Points, in no order, along strands that fork and pass close to each other.
Two points are linked if the straight distance between their rows is under 52.1. Some points are linked to none.
Seg: [  1  -6   9  -3   1  18  26  -3  -1 -19  14  -2  -8 -20  -5   7 -11   3
   8  -7   1  -6 -12 -44  -5  -6   6  -4   6   9  -4   1  -4   6   9   8
   6 -11   0 -10 -10   2   4  -8  -1 -13  12   6   9   8   7]
Gogo: [ -8  12   7   8   2   8  33   6  -1 -15  15   2  12  -5 -11   5   7   8
  -3   2 -17  -4 -19 -18 -25  11   8  -6   3  -2  -2   3   9  29   9  19
  13  -3 -16  -1  11  -9   3 -12  -4 -16   0   8  -1  -4   2]
meku: [ -6 -12   7   8   0   6  32  -7  -3  -3  16   2   1 -13  -6  -1   6   5
   1 -11  15  -8   5  -4 -23  20  -1  -4  -2  -5   1  11 -23  12   3  -1
   7 -18   4 -13   9  -9  10  34   0   2  -4   6 -24  -3  -6]
buta: [ -8 -18  -4  -1  -7   4  -2 -10  -2   7   8   4  -4  -1  -1  -1  -8 -14
  17  -1  -3   7   6  -8   6  -7   3  17   2   9  12 -14 -14 -11   2  -5
   1  -3   8   6 -27   1  10   4   9  -1   5  -7  -4   2  13]
gil: [  4   1   8  11  -1  -5 -18  11   5  -5 -11  -4  -3   7   3 -12  19  -4
  -9   4  12  -1  -8   9  10  17 -17  -1 -10  -6 -25  10   0   3  -3   5
  -7  12   7   1 -12 -21 -14  -8 -18   6  -2  -4  -3   0  -6]
Pigo: [  9  24  -3   0  -3  11 -21   2  -3  -1 -14  -2 -16  -9   5   1  10  -2
   5  -2   1   7 -12  16  24   7 -18  -5  11  15 -11  -3   9   4   8   9
  -1   7  -1   1   4  -9 -21 -21  -9   2  15   5   5 -10  -3]
Nal: [ -5 -15  -4  -7  -3 -27  12  13  -7   6 -15   3  12  21  -9   4  14  -6
   3   5  10  20   9  15  -2 -10  16   8 -13  -5  14  -2   9  -7 -14   2
 -18   7 -16   8  -9   7   7   1  13  12 -16 -11   7  -2  -4]
desu: [ -9  21   7  -3  27   9 -13   5   5  -4   7   2 -15 -10   4   4 -14   2
   9   5 -10  -3  -8  -1  13 -11  -2  -7  18  12   4  -5  12  -6   5   8
  -9  -7  15   5  -3  11 -10  -5  -6 -16  10  -7   3   7   5]
foso: [ 18  30 -15 -10   1   9 -30   2  -7  -1  -4  -6  -3 -15  -3   0  -5  14
  -1  -4  -7 -22   4   9  10   2 -14 -18  21   5  -5  -6   7   2  12   3
   4   3  -4   2  11   4 -11  -9  15   6  27   9   4  -1   3]
vifud: [ 14   9  -3   0  23 -22  -4  23  -1   8   1   4  11  11   0  -4  11   6
 -11  -1  20  20  -3  19  12 -13   6  15  -8  -3   1   0  11 -17   1   9
 -17   9  -4  -5  10  18  -7 -12   2   5  -1 -18   7  -6  -5]
luri: [  1   7  13   8   1  -6 -15  11   3   2 -10  -6  -4   9  -8  -6  12  10
 -12  -8   9  -2  -8  18   7  10  -5   0 -16 -10 -24  10  10   8  -3   2
  -8   4   9 -11   8 -14  -6 -17 -17   5  -4 -17 -11  -7  -7]
seruk: [  2  11   7   7 -12   9 -13  10  -5  -6 -17  -6 -14  -7   2  -2   5  14
  10   7   3 -10 -17  15   8  11 -12 -18  11  -2 -13  14   5   6  -3  11
  -4  -9   8 -13   8  -4  -6  -5 -19   4   3   5  16   3  -1]
ropi: [  9  20 -16  -4  24 -16 -11  20  -4  11   7   8  13   3   8  -8   6   1
 -10   7  11  17  -3  21  18  -6   1  12  -4   1  11  -2  14 -20   9   7
 -19  12   0   6  10  16 -22 -13  -2   7  -2 -11  -1 -14  -2]
lirid: [  0  12  -7  13  -8   5 -20  -4   4  -6  -9   1   0   6   5  -2   9  22
   9  12 -10   3  -5  15   0  -1  -9 -15   8  -9  -7  14   5  15 -12   2
  -3 -14   1  -2  11   2  10  20 -12   6 -15  16   3   6   8]
Romi: [ -5   7  -8 -10  19   5 -18  -2   7   3   9   3  -9 -12   2  -4 -17 -11
  10   4 -12  -1  -6  -9  13 -17   5   2  16   9   4  -5   6 -11   9   8
  -5  -5  17  14 -15  15   2   1  -4  -5   9  -2   2   9  11]
mas: [  0   0   7   0   4 -12   4   9   9   8   1   3  10  13   3 -21   4 -21
 -14   4  16   6   0   2  15 -14  -3  20 -12  -5 -13  -8  -1 -19  -3 -14
 -11  14  -9   1 -26  -4  -2 -15  -9   2   4  -9   9  -6   9]
lide: [  2  -5  -5  -1  -5 -14  -5  -2  -3   8 -24  -1  12  22  -3   2   9  -4
  -1   4  -2  17   8  15  -1 -13  13   6 -12  -7  11  -2  17   5 -11   2
  -7   9 -12  19   2   5  -4   2   9   5 -21  -1   0  -7   0]
Zov: [-15  -7   7  11   3   1  12  -4  13  -1  10   9  -8 -10 -11  -3 -15   4
  -4  -7   0   5 -11 -12  -8   4 -12   2   1  -3  -5  -3 -15  -5 -12 -26
  -1  -5   8 -17 -29   8  12  16   5  -4   9 -11  -5   3   5]
zalan: [ -5 -17 -11  -8  -9  -2 -11  -5  -4   9  10   0   3  -7  -4  -2 -14 -15
   7   1 -14  -8   7 -14   7  -9  16  13   4   9  14 -11  -3 -16  12   1
   3   5  18   6 -19   3   7  -3   3   8   2   1 -11   8   7]
Vazer: [ -6  23   8  -5  24  13  -4   2  -1 -11   6   0  -8 -14   2  10 -12  11
  11   7 -15  -4 -11  -8   1  -5  -5 -16  23  12   8  -2  12   3  10   5
  -4  -8  15   0   5  15  -4  -2  -2 -22   6   3  10   7   2]
Kalif: [ 14 -10  -4  -8 -13  14  -2 -13   3  -2  -5  -2 -13  -7  14   2 -10  -9
  12   4   7   1  -2 -17   3  -8   0  -1   6   8  -9   7  -5   6  -7   8
  10 -11  -3  -4 -10  -5  -4  -6  -9   9  13   9  23   4   6]
peva: [  4  23   4   5  -5   8 -22   5  -1   0 -15  -5 -13  -4  -4  -1   8  13
   8  -1  -1   4 -16  29  14   8 -16 -11   6   9 -12   3  12  12   5   7
  -4  -5   2  -6  13  -7 -10 -14 -13   0   6   3  -2  -8  -5]
suv: [ -3   2 -10   2 -11  12  -3   0  -1 -12   2   1   0  -2   7   5   4  22
   9   8  -8   0  -6   6  -8   4  -8 -22  10 -12  -4  13  -5  15  -7   3
   0 -16   5 -16  15   7  15  25  -8   4 -13  13   8  10   7]
lizof: [ 24 -10  -5  -8 -17  16  -2 -16  -6  -7  -8 -10 -12 -10  14   4  -9 -17
   2   6   4  -7   8 -14   0  -5  -1  -4   9  13  -5   1  -6   3  -1   6
  18  -4 -12   2   4  -9  -4  -4   0  11  15  11  20  -4  -2]
zem: [ 13  -9   0 -12  -8  21  12  -9  -3  -9   4  -1 -13 -13   5  10 -17   1
  13  -1   6  -4  -8 -30  -4 -15   3  -7   8   6  -6   5  -1   5   0  12
   6 -16   1 -12  -7   0   1  -7  -6  -2  11  11  20   6   8]
Dev: [-12  10  15  17   5  -5 -10  20   8  -4  -6   3 -12   7  -8  -2   6  22
  -1   1  -3 -11 -10   6  -4  17  -4  -5  -2 -15 -14  17   4  -5 -10   1
  -7 -10  12  -4   1   0   8   2 -15  -3   0 -18  -6   3   0]
Baniv: [  3 -19   8  -1  -5  10  13 -10 -11  -4  14  -6  -7  -6   2   9  -6 -10
  11  -5   7  -5  11  -9  -9   1   1   0  -4  13  11  -6 -22   5  10  -4
  12 -11   3  -5  -1  -4   3  12   3  -7   0   4  -8   2  -6]
pogar: [-10   7   6  16  11 -16  -8  17   7  -3   0   8 -11  15  -4  -7   4  19
  -9   3  -1   0 -10   9  -6  12 -12   0  -8 -17 -12   9   1 -15 -21 -10
 -12  -2   8  -2 -11   8   9  11  -6   0   1 -18  -8   4   1]
Gomi: [  2   0  11  -1   1  13  26  -1  -6 -22  19  -5  -3 -16  -2   7  -8  -3
  -2  -4  -2 -11  -8 -32 -12   5   6  -9  -1   9   3  -3  -8   8  17   5
  14  -8  -2  -3   3   1   3  -4   2 -18   4   5   1   5  -5]
Vibol: [ 15   7   5  -2  -9  12 -10  -8  -1  -5  -2 -11   2   2 -10   8  -5   6
 -11 -12  -2 -16  14   8  -6 -17  -3 -16   6  -1 -16   3  10  18   2   8
   7  -2 -24   3  25  -5   7  -1   8  -9   6   9  -9  -5  -3]
zud: [ -4 -14  20  -3   4  -9  10   2  12   0   9  -6  -3  14  -1  -8  -9  -6
 -11   0  13  -4   7  -4  -8  -5   3   8 -14  -1 -10  -4  -8  -4  -5 -19
   1   5   0  -8 -11  -3   3   2   1  -4   6 -16   3   4  -7]
kimig: [-10  -6   8  11   2   3  42 -10 -11   2  12   4   5  -9  -3   2   4   5
   1 -16   7  -2   4  -2 -22  17   5   1  -8   1   9   2 -18  21   5  -2
  12 -18  -4  -6   8  -4  11  19  -1  -7  -8   7 -28  -4  -8]
pum: [ 11  -2  -8  -2 -17   9  -6 -14  -1  -3 -23  -2  -2  -5  25  -3   9  -5
   3  15  -4  12  -2  -2   7  13 -18  -2   8   7  -7   7  -6   7  -8   2
  15   0 -10   5   4  -7  -7   3   0  17  -1  20  25  -2  -1]
famo: [-10  -2   1  -1  13 -20   7   9   2  10   7   9  -1  15  -3  -9  -9  -8
  -2   6   4  15  -6   6   7 -14  -6  14  -7  -2  10 -13   0 -28  -7 -17
 -10  10   0   0 -20  15   8   1   3  -6   3 -13  10  -1   9]
lonus: [  5   5  -4  -1   6   5  -9 -10  -4  -2   4  -2   3   0   1  13  -9   5
   9   2 -14   1   3   0 -12  -4   1 -10   3   5  19  -4  -1   8  13  -2
  11  -4   3   3   7  17  11   9   8 -20 -10   9  -4   3  -6]
miva: [-15  -2   6   5  13 -15   9   4  12   6   8  10  -9   9  -6  -6 -14   0
  -8  -1  -1  12 -10   2  -1  -6 -13   8  -8  -5   0  -9  -5 -19 -14 -26
  -5   4   4 -10 -24  13   9   7   1  -7   6 -13   4   4   6]
gug: [ -4  -7 -10  -6 -12  -9 -13  -3  -7   6  -2   0  10   7   3   3   1 -14
   3  13 -13   0  14   4   4   6  12  10  -4   2  22  -8   1 -19   4  -2
   2   9   4  19  -4  -6  -6 -10  17   4 -14  -1   3  -4  -5]
Bigev: [ 26  -5  -6  -9 -14  14 -10 -11  -7  -9  -5 -14  -6  -7   7   4  -6  -9
  -5   5  -1 -15  16  -2  -5  -1  -6 -13   9  12  -6  -3  -8   5   5   6
  18   0 -20   7  16  -8   0  -1   8   5  14  12  11  -5  -9]
Miteb: [ -2   1  10   2   6   4  26  -2  -2 -11  15   2   5  -2  -3   9  -4   3
  -6  -7  -4  -6  -4 -20 -21   7  11  -5 -10   3   7  -2  -5  16  11   0
  16  -2  -7   1  12   6  10   0   1 -20  -4  -1 -11   1 -11]
gefa: [  9   4   5  -5  13 -15 -10  12   0   7   9  -3   8   3   0   5 -10   3
 -14  -1   7  -3   3   2   0 -14  13   6  -5  -8   1  -1   5 -11   9  -2
  -3  14   6  -5  12  15  -7 -10   6  -6   7 -16   4   2 -14]
taru: [-11  12  23   0  26   1  12  16  10   1   7   3  -2   6  -5   4 -10   7
  -7  -5  -3  -4 -12 -15   2  -5   4   1  -1  -3  -2  -4   6  -8   4  -8
   1  10   8 -11   0   8   1 -16  -3 -17  17 -21   5   5  -3]
vudu: [ -8 -20   2   8   1 -12  35  -9 -13   1  -4   1   2   6  -4  12   2   2
   0 -24   2   4  15  -8 -15  -6  23   6 -12   9  17  -1   8  13  -9  -1
  -3  12  -9  -5  13  11  15  17   0  -5 -16  -3 -24   2  -5]
bodov: [ -8  -1   6  12   1   3  50 -18 -20   5  12  -3  -3 -11  -3   1  13   2
  -2 -18   7  -3   9   3 -13   6   7   3  -1   1  12   5 -16  20  13  10
  12 -21 -11  -4  14 -10   8  19  -4  -7 -10  19 -31  -5 -12]
lufif: [ -8 -16   3   8  -5  12  14  -7   7  -2   9   8  -7 -18  -7  -3 -13   3
   8 -11  11   3  -6 -16  -6   4  -8  -1   6   3  -6  -1 -25   1  -8 -15
   0 -15   8 -19 -27   3  10  19   5   2  10  -4  -4   5   8]
Tir: [ -4 -15  -4 -10 -12 -12  -1   0 -14   9   4   3   8  15  -3   7   5 -11
   1  12  -3   0  22   1  -2   5  18  12  -8   2  24 -10  -3 -16  -3  -1
  -8  11   0  10  -5 -10  -2  -8  15  11 -13  -8   0  -5 -13]
lagoz: [  4 -18  -7   1 -15  10   0  -5  -1  -7   5  -4  -3  -6  12  -1   3   2
  10   6  12  -1   2  -2  -9  14  -9 -12   6  -3  -3  11 -23   6 -11   2
   2 -14   6 -13  -2  -1   0  28  -3  15  -2   3  10   1   5]
boku: [ -7   1   7  13  -3   2  -4   8   6 -12   1   6  -6   3  -5   7   6  18
   0  -2  -5 -16  -2  -4 -13  10   2  -9   1 -20 -17  25   3  10 -10   3
  -3 -14   5  -4  13  -7  15  17 -10  -3  -6  -9  -4   4   4]
gume: [  3 -12  -9  -2  -7  16  32  -5  -8  -9  12  -2   0 -14   2   2   6   8
   3  -4   7  -7   1  -2 -14  10  -6 -14   4  -9  -3  12 -17  16   5  10
   8 -20  -3 -24  20  -6   9  35  -2  10 -13  16  -6   1  -3]
Bobuv: [-11  -2  -6  -1   1   2  -6  -6  16   3   4   7 -12  -3   0 -10  -7  -6
  16   2   3  16 -11  -4  10  -5  -9   9   7   4  -4  -2 -12  -7 -13  -2
  -5 -13   3   5 -31   6   5   5  -7   4   9   2   9  10  18]
kebas: [ -5 -17   3   0   7 -29   9  13   3   4 -15   2   6  20  -8  -7   8   4
  -7  -3  13  14   1  12  -8  -9  10   6 -18 -11  -6   2   8  -4 -22  -7
 -16   7 -10  -2  -5   9  10  12   7  14 -13 -12   1   5   0]
todu: [ -8  11  15   4   8  11  19  11   1 -15   9  -5   4  -9 -13  14   2  11
  -2  -2 -13 -11 -19 -18 -16   6   2  -9   7   0  -1   1  10  14  16  11
  10   3  -4  -3  17  -7  -4 -20   1 -24  12   4   5  -1   0]
gur: [ -2 -17   1   0 -10  13   9  -6   3  -5   8   2  -7 -12   6   0  -8   1
  13  -2  14   1  -4 -15  -7   5  -8  -9   5   3  -3   6 -23   5  -9  -1
   4 -16   8 -19 -15   2   1  21  -2   9   6   3   9   8   9]
Donov: [ -5  -4 -14 -14   8  -2 -17  -2   5  10   7  -1   3 -16  -5  -6 -24 -14
   4   0 -16  -7  -5 -11   8 -15  13   5  11   7   5  -6   7 -11  15   5
  -1   1  23   9 -16  13   5   0  -3   4   9   3  -8  13   9]
fot: [ 10  30  -8 -12   5   2 -24   6  -4   3   6  -5   0 -12 -16   7  -9  21
 -10 -15  -8 -27  -1   8   4  -2  -9 -19  14  -3  -3  -6  13   6  16  -3
  -3   3   0  -8  17   7 -16  -9  16  -1  18   3 -10  -2  -2]
poka: [-10 -25   7   6  -4   8  16 -10 -17  12  10   4  -3   1  -5   4   1  -8
  15  -4  11   1  18   1  -1   3  -1  13   0  10  16 -19 -22  -6  -6 -12
  -4  -5  10  -4 -21 -23   2   8  15   1   7  -2 -17  -5   1]
vunof: [ 12 -17 -11  -5 -19  10  -1 -13  -3  -3  -8  -7  -2  -4  19  -3   8  -5
   5  13   6   1   4  -2  -5  15 -12  -8   5   2  -3  12 -16  11 -13   1
   9  -9  -4  -7   7  -9  -4  20  -4  25  -5  13  17  -4   0]
doz: [  1  -7  -2   6  -9  -4  -9 -15   0   6 -19  -4   7  18  -2   2   5  -1
   5   3  -8  12  10  13  -9 -10   5   0 -10  -4   8   1  12  14 -15  -1
   0  -2  -9  14   3  -1   2  15   6   5 -24   7  -6  -6   5]
Mada: [ 12  23   2  -8  -4   4 -18   7  -5   0   7  -8  -6  -4 -15  13  -2  18
 -15 -20  -4 -25  -2   6   4  -7  -1 -11   6  -9  -9  -2  11   6  15  -1
  -3   4  -8  -7  25   2 -13 -19  13  -4  15  -9 -11  -8  -9]
mosok: [ 12  34 -19  -5   5   8 -30   0  -4   0 -11   2  -9 -16   9  -5   4   4
  -1   0  -8  -5   1  14  22   8 -17  -7  23  13  -6  -8  10  -4  12   6
   1   8  -3  12   6   0 -20 -12   9   7  20   9   2  -8   1]
sefa: [ 19  -3  -1  -5 -10   8 -17 -11   0  -2  -6 -13   1   5  -1   4  -2  -4
  -9   0  -3 -11  16   9  -7  -9   0 -12   5   5  -7  -3  -1  13   3   4
  10   1 -22  12  20  -6   3   1   9  -3   1   9  -2  -5 -10]
miba: [ -8  -4  -1  -6 -16  15  12   6  -8 -10  -2  -1 -12  -7  11   4  -3  21
   8   5   1 -10 -14 -13  -3   7  -9 -24  15 -12  -3  15  -2   1 -10  10
  -3 -12  12 -26   3   8  -3   8 -15   4   0   8  25   4  11]
Basup: [ -5 -10  -1  -2   4 -20   4   8  -6  12  13   9   8   6  -4  -8 -14 -12
  -6   7   2   1   5  -5   9 -20   9  20  -2   0  10  -9   2 -31   6 -10
 -12  16   4  -5 -20  15  15  -3   3   0   5 -15   8  -1   4]
nirib: [ -1 -22   4  -4 -15   1   1 -14   0   2  -2  -8  -4   5   5  -2   9 -19
  11   7   2   5  13   4  -4  14   0   6  -6   9   9  -5 -18   2  -4  -5
   7  -6  -2  11  -7 -18  -5   5  10  10  -9   2   3  -5  -1]
Pel: [  3   1 -18  -4   5 -18 -21   4  -3  14  -8  -1  15   5  -4   6  -9   6
  -4   6  -8   1  10  12  -2 -10  17   2   0  -3  22  -4  16  -9   5   3
  -5  15   2   6   7  18  -6   0  14  -1 -12   3   0  -2 -11]
nopi: [ -1   5  -2   2   7   1  -4   8  20   6  -2   3   1   4  -1 -21  10 -16
  -6  -2  12   7  -7  -3  26  -6  -7  16  -8  -1 -23  -3   0 -11  -1  -2
 -11   9  -6   4 -30  -9  -3 -22 -21  -1   9   1   1   3  12]
Lizir: [ 17   6 -11  -8  -7   1 -24  -2   4   0   0 -11  -7 -16   2  -5  -9 -18
 -10  -7   2 -15  -1 -11  17 -13   9   1   9  -3 -14  -4   1  -4  11   6
   1  12   5   7  -4  -6 -15 -22   0   8  23  -4   5   4   0]
mis: [-10  -4   3  11   2  -3  13  -8   4   1   2  10   7   0  -2   9  -2  15
   6  -9  -6   9  -3  -2 -24   8  -1  -4 -12  -5   6   7  -3  19  -9  -8
   4 -11   4  -6   5  13  18  24   0  -9 -12   2 -15   7   3]
lis: [ -2  11  10   3  27 -15   4  21   7   9   4   7   1  16   1  -8  -1   7
 -12  -1  12  13  -7  13  11  -9  -3   9  -9  -2  -6  -6   7 -20  -5  -4
 -11   7   5 -14   2  14  -2 -13  -4  -5   8 -22   8   0  -1]
pituf: [  3   0   3  -5   4 -21   4  15  -4   7  -3   4  19  15   3 -10   9 -19
 -10  12  16  12   5   9   7  -8   4  19 -13  -6   4  -4   1 -22   1  -5
 -10  16  -9  10 -10   1  -6 -16   2   5  -2 -11  14  -8  -2]
surur: [-15  -6  -1  -9 -17  -7   9  -6   0  -4 -10   5  10   2   7  -6  11 -30
   0   6  -3  10   9  -8  19  11   2  16 -10   1   9  -2  -1 -21   7  -6
  -4   9  -4  27 -15 -16  -4 -16  11   2 -13   0   5  -3   6]
dul: [  0   6   5   8   4  -2  -9  13  14   1  -5   0  -3   5   1 -17  13  -8
  -6  -1  14   5 -10   6  22   9 -17   5  -9  -1 -20   1   2 -10  -3   2
  -8  11   4  -2 -27 -14 -14 -16 -24   1   4  -3  -1   2   6]
Mogu: [ 13   9 -20  -7   2   4 -21  -2  10   4  -6  -1  -8 -16   7  -9  -1 -20
  -5  -6   0  -3  -4 -11  25  -9   7  11   9  -1 -17  -1   7  -7  12  13
  -4   9   5  16  -7  -5 -10 -26  -7   6  21   1   2   2   7]
Mes: [  6 -23   5  -6 -13   3   0 -19   0   5  -4 -13  -3  10  -2   0  11 -12
   5   6   0   0  18  11 -12   8   2   2  -4   8   9  -1 -10  11  -4  -3
   6  -8 -10  10  10 -19   0  11   6  10 -14   9  -5 -10  -8]
duz: [ -7  -1   3  -9 -10 -13  11   6  -3   0 -10   5  21   5   5  -6  14 -29
 -10  11   7   7  11  -3  14   2   5  19 -13  -6   6   0   0 -23  12  -6
  -9  19  -8  22 -11 -13  -9 -20   5   5 -11  -3   9  -9  -3]
rizi: [  4  -7   4  -2  10 -27   2  16  -4  10  11   4  12  -5  -3  -3 -15   0
 -11   6   9  -5   7  -4   2 -18  15  14  -5  -1   7   0   0 -25  10  -5
  -6  20   7 -12  -2  18   7  -6   6   2   7 -15  10   5 -13]
lov: [ -5   5   2   9  13 -19 -10  15   7   3  -4   6  -1  19  -1 -14   7  11
  -7   6   6  11 -12  18  -1   8 -12   2 -16 -13  -9   4   6 -12 -19  -6
 -11   2   4   5 -10   3  -3   3  -9   3  -7 -10  -6   5   1]
Num: [ -4   9  19   2  23  -5   9  16  11   6   9   6  -3  10  -3  -5 -11   1
 -14  -5   6   0  -5  -6  12 -15   4  10  -3  -4  -9  -7   4 -19   1 -12
  -5   9   7 -16  -8  10   3 -16  -4  -9  16 -24   9   2   0]
vun: [-11   9  20   4  15   5  13  13   9  -4   4   2   4   4  -9  13  -1  14
  -3  -6  -7  -8 -13 -10 -14   3   4  -6  -4  -6  -3   2  11  13   3   0
   7   2   2  -6  15   0   2 -13  -5 -21  10  -9   0   4  -5]
dipe: [ -5 -11 -16  -9 -15  -6 -15  -8  -7  10   2  -5  10 -11  -4   1 -16 -16
   1   6 -22 -12   9  -3   3  -3  17   9   6  13  16 -14   2 -17   9  -4
  10   8  21   4  -6  -7  -6  -8   7  15  -1  10  -7  11   4]
Natam: [  1   7   1   2   9 -13 -14   8   6   5  -9   1   8  19   3 -11  12  -1
  -5   8   5  18 -11  20   3   2  -9   4 -14  -7  -6  -2   8  -1 -10  -1
  -5   6   0  13  -2  -4 -12  -6  -8  -1 -10  -2  -2   2   0]
boz: [ -7 -21   2   1  -3   5  10  -7 -26  11  18   6   0   7  -2  11   5  -4
  12   0   2  -6  24  -6   2   3   7  13  -1   7  25 -19 -15 -11  -3  -5
  -8   5  13   1 -14 -19  -1   1  17   2   1  -4 -20  -1  -8]
kaber: [-10 -15   0  -4 -17  -1   5 -13   3  -1  -8   1   0  -1   9  -6  10 -26
  11   5  -3  12   8  -3  11  14  -2  14  -7   7   8  -5 -11  -9  -3  -5
   3  -2  -3  20 -18 -17  -5  -6  12   9  -9   2   7  -3   9]
dak: [  4  24 -12  -2  19  -3 -15  10   2   5   0   6   6   6  10  -7  10  -4
  -8   7   4  19  -6  20  22   1  -7   8  -2   3   4  -8  13 -13   8   5
 -11  13   1  14   7   1 -26 -16  -7  -3  -2  -4  -9 -15  -1]
zil: [-12  14   3  13   3   9  29   3   4 -10   8  10  14  -4 -10   7   5  15
   2  -2 -20  -3 -17 -13 -25   9   5 -10   2  -8  -1  12  11  30  -1  10
  11  -7  -9  -6  11  -2  12   1 -10 -11  -7   8  -6   3   7]
vif: [-11   5   0  12  -1   9  27  -5   2 -10  10  12  12 -10  -2   7   4  15
   2  -8 -10   2  -8 -11 -24  14   0 -10  -1  -9   1  13  -4  25  -2   1
   9 -15  -1 -11  10   6  17  22  -6  -5 -14   7 -13   5   6]
zota: [ 16  21   1  -4  -9   9 -25   0  -6   2  -5  -8  -3   3 -10   7   6  13
  -9 -17  -1 -13   4  15   8  -9  -5 -10   8  -4 -16  -1  12  16   7   3
  -1   3 -16   2  23  -3  -5 -14   8  -4  12  -2 -13 -10  -4]
bez: [  9 -18  -2  -1 -16   9  -2 -23   0   3 -12 -12   2   4  -2  -3  13  -7
   4   5  -3  -1  18  11 -10   6  -4  -4   2   3   3   9  -6  17  -9   0
   7 -12 -18   5  14 -17   8  23   2  21 -20  18  -7 -10  -1]
kup: [ 11 -18 -11  -1 -14  15   8 -16  -5   0   1 -10   1  -5   1   0   9   2
   7   1   5  -7  14  10 -11   4  -7  -8   6  -6  -1  12 -12  17  -5   5
   7 -18 -13 -13  21 -11  13  36  -4  21 -19  20  -7  -5   0]
rabo: [  7   6   8  -2  10  -5  -9   6   3   2   1  -5   4   9  -4  11  -6   9
 -14 -10   2  -4   1   3  -3 -15  12  -1  -6 -10  -5   0  11   6   5   0
  -1   8  -3  -2  24   9  -2 -11   3 -13   3 -14  -3   0 -14]
diz: [ -4   6   6   2 -11   8  -5   7  -1  -4 -13  -2 -19  -8   7  -2  -2  14
  13   8   5  -7 -18  -2   9   7  -8 -15  16  -3  -8  13   2  -1 -11  13
  -7 -11  12 -17  -7   4  -9  -4 -23   6   5   6  23   7   8]
febif: [ 16  14 -14  -3  -7   4 -26  -8  -2  -3 -18  -5   1 -10  11  -4   4  -7
  -5   6 -10  -1   6   6  14   6 -11  -2  14   8  -5  -5   0  -4   8   2
  12  12 -10  21   9  -3 -10 -11  16   3  10  12  11  -4  -3]
fef: [  4  21   0  -3  16  11  -2  -2  -2 -13   9  -2   2 -12  -1  11  -9  13
   4   2 -17  -7  -8  -9  -9  -1  -3 -19  15   6  11   0   8   7  18   3
   6  -4   5  -1  12  16   7   0   6 -24   0  11   4   5  -3]
buful: [ -4 -14  18  -7   5  -4  22  -7  14  -2   5  -9  -5  12 -12  -1  -4   2
 -20 -10  15 -11  14  -3 -23  -7  19   2 -15  -4 -11  10   5  13  -4  -3
   4   4  -7   0  23 -10   6  10 -10   0  -3  -1 -12  -3 -15]
tuto: [-13 -22   3   3 -12  -2   6  -9   0   9   7   5  -2   3  -8  -7  -4 -15
  10   0   7   9   8   3  -1   3  -6  14  -7   5   8 -16 -17 -11 -10 -17
  -4  -2   3   0 -32 -12   4   7  12   7   2 -10  -5  -6   9]
gir: [ -1   5 -14  -2   9  -9 -21  -4  -4  10  -1   1   6   6   1   8 -10   4
   7   9 -17   3   9   9  -6  -4   7  -2   2   4  28  -7   7  -5   9  -2
   2   6  10  10   1  18   2   6  12 -12 -13   7  -3  -2  -6]
nuv: [ -2  -9 -16  -7 -18  -3 -12  -8 -13  10   0   0  13  -2  -6   8  -3  -3
  -2  10 -24 -13  23   3   0   9  13   3   3  10  23 -13   1 -16   2  -6
   7   7   8   4   3 -14  -9 -11  20  16 -16  14  -7   5 -10]
Gon: [ -7  -2   1   9   7  -5  36  -5  -2  -5   3   7   8   4  -3   9  -3   4
  -7 -19  -5   1   0 -16 -22   2  21   2 -13   2  10   1   6  23  -1   2
  12   5 -14   1  14  14  16   6  -5 -13  -7  -4 -19   1  -6]
gimud: [-10 -20   2   9   2 -15  22  -7  -5   5  -7   6   5   6  -5   9   0   9
   6 -19   1  11   8  -2 -19  -1  11   4 -17   1  12   0   6  14 -16  -8
  -3   5  -4  -6   5  14  17  23   5  -4 -16  -4 -20   4   2]
mulo: [  0  11  -6  16   0  -5 -22  -8   7   0 -17   2   6  13   2  -7   9  14
   7   9  -8  13  -6  17   0  -5  -5  -4  -6  -9  -1   9  16  11 -18  -1
  -5  -6  -1  15   2   0  -1  17  -7   7 -21  12  -8   1   8]
pem: [ -2  12  -5   0   7  -6 -14   3   7   2  -9   1   7   9  10  -8  10 -14
   0  12  -1  18  -7  14  14   3  -8   9  -5   0   6  -7   4 -10   2  -1
   1  10  -2  26  -2  -3 -17 -10   0  -6  -7   2   5  -4   2]
Zegik: [  2  12  14   2   9  -2 -13  10   6   5  -3  -6  -3  13  -3   4   3   9
  -9  -7   8   3  -9  17   7  -3  -1  -1 -10  -6 -14   0  11   6  -1   1
  -4   2   6 -10  14  -4 -10 -20  -8  -7   3 -18  -3  -3  -8]
fuz: [ -8  -2 -11  -3 -14  16  12   7  -7 -17   6   3  -5  -8  12   6   4  25
   8   3  -3  -3  -7  -6  -7  13  -9 -25  13 -18  -3  12 -14   7  -7   8
  -5 -12  13 -23  11  11  10  25  -7   2  -6   3  12   5  11]
zag: [  8  -1  -8  -2 -15   5  -7 -17   0  -6 -23   0  -3 -11  23  -1   6 -15
   3   9  -8  12   2  -5  13   9 -13   6   7  12  -2   0  -3  -6   2   2
  13   4 -10  19   1  -7  -7  -7  10   6  -2  18  21  -1   2]
pog: [  5   7 -12  -3   8   3 -11   4  17   6  -5   2  -5  -4   5 -15   7 -19
  -1  -4   6   8  -5  -9  29  -9   1  18   2   2 -18  -3   4  -8   7  11
  -8   6  -3  16 -18  -6  -3 -27 -16  -1  14   1   2   2  11]

A fork is a point with three links, a tip a point with one. Leave the first point through the second and follow the links. Name the first fork or tip that comes.
taru / Num: boku
kimig / meku: nopi
gefa / rizi: mosok
lirid / mulo: kebas
mas / pituf: bodov
fef / Vazer: zalan

A fork is a point with three links. Follow the links from the first point to the second and name the forks in between, in order.
Pel / buta: zalan
gume / dul: nopi
seruk / famo: mosok
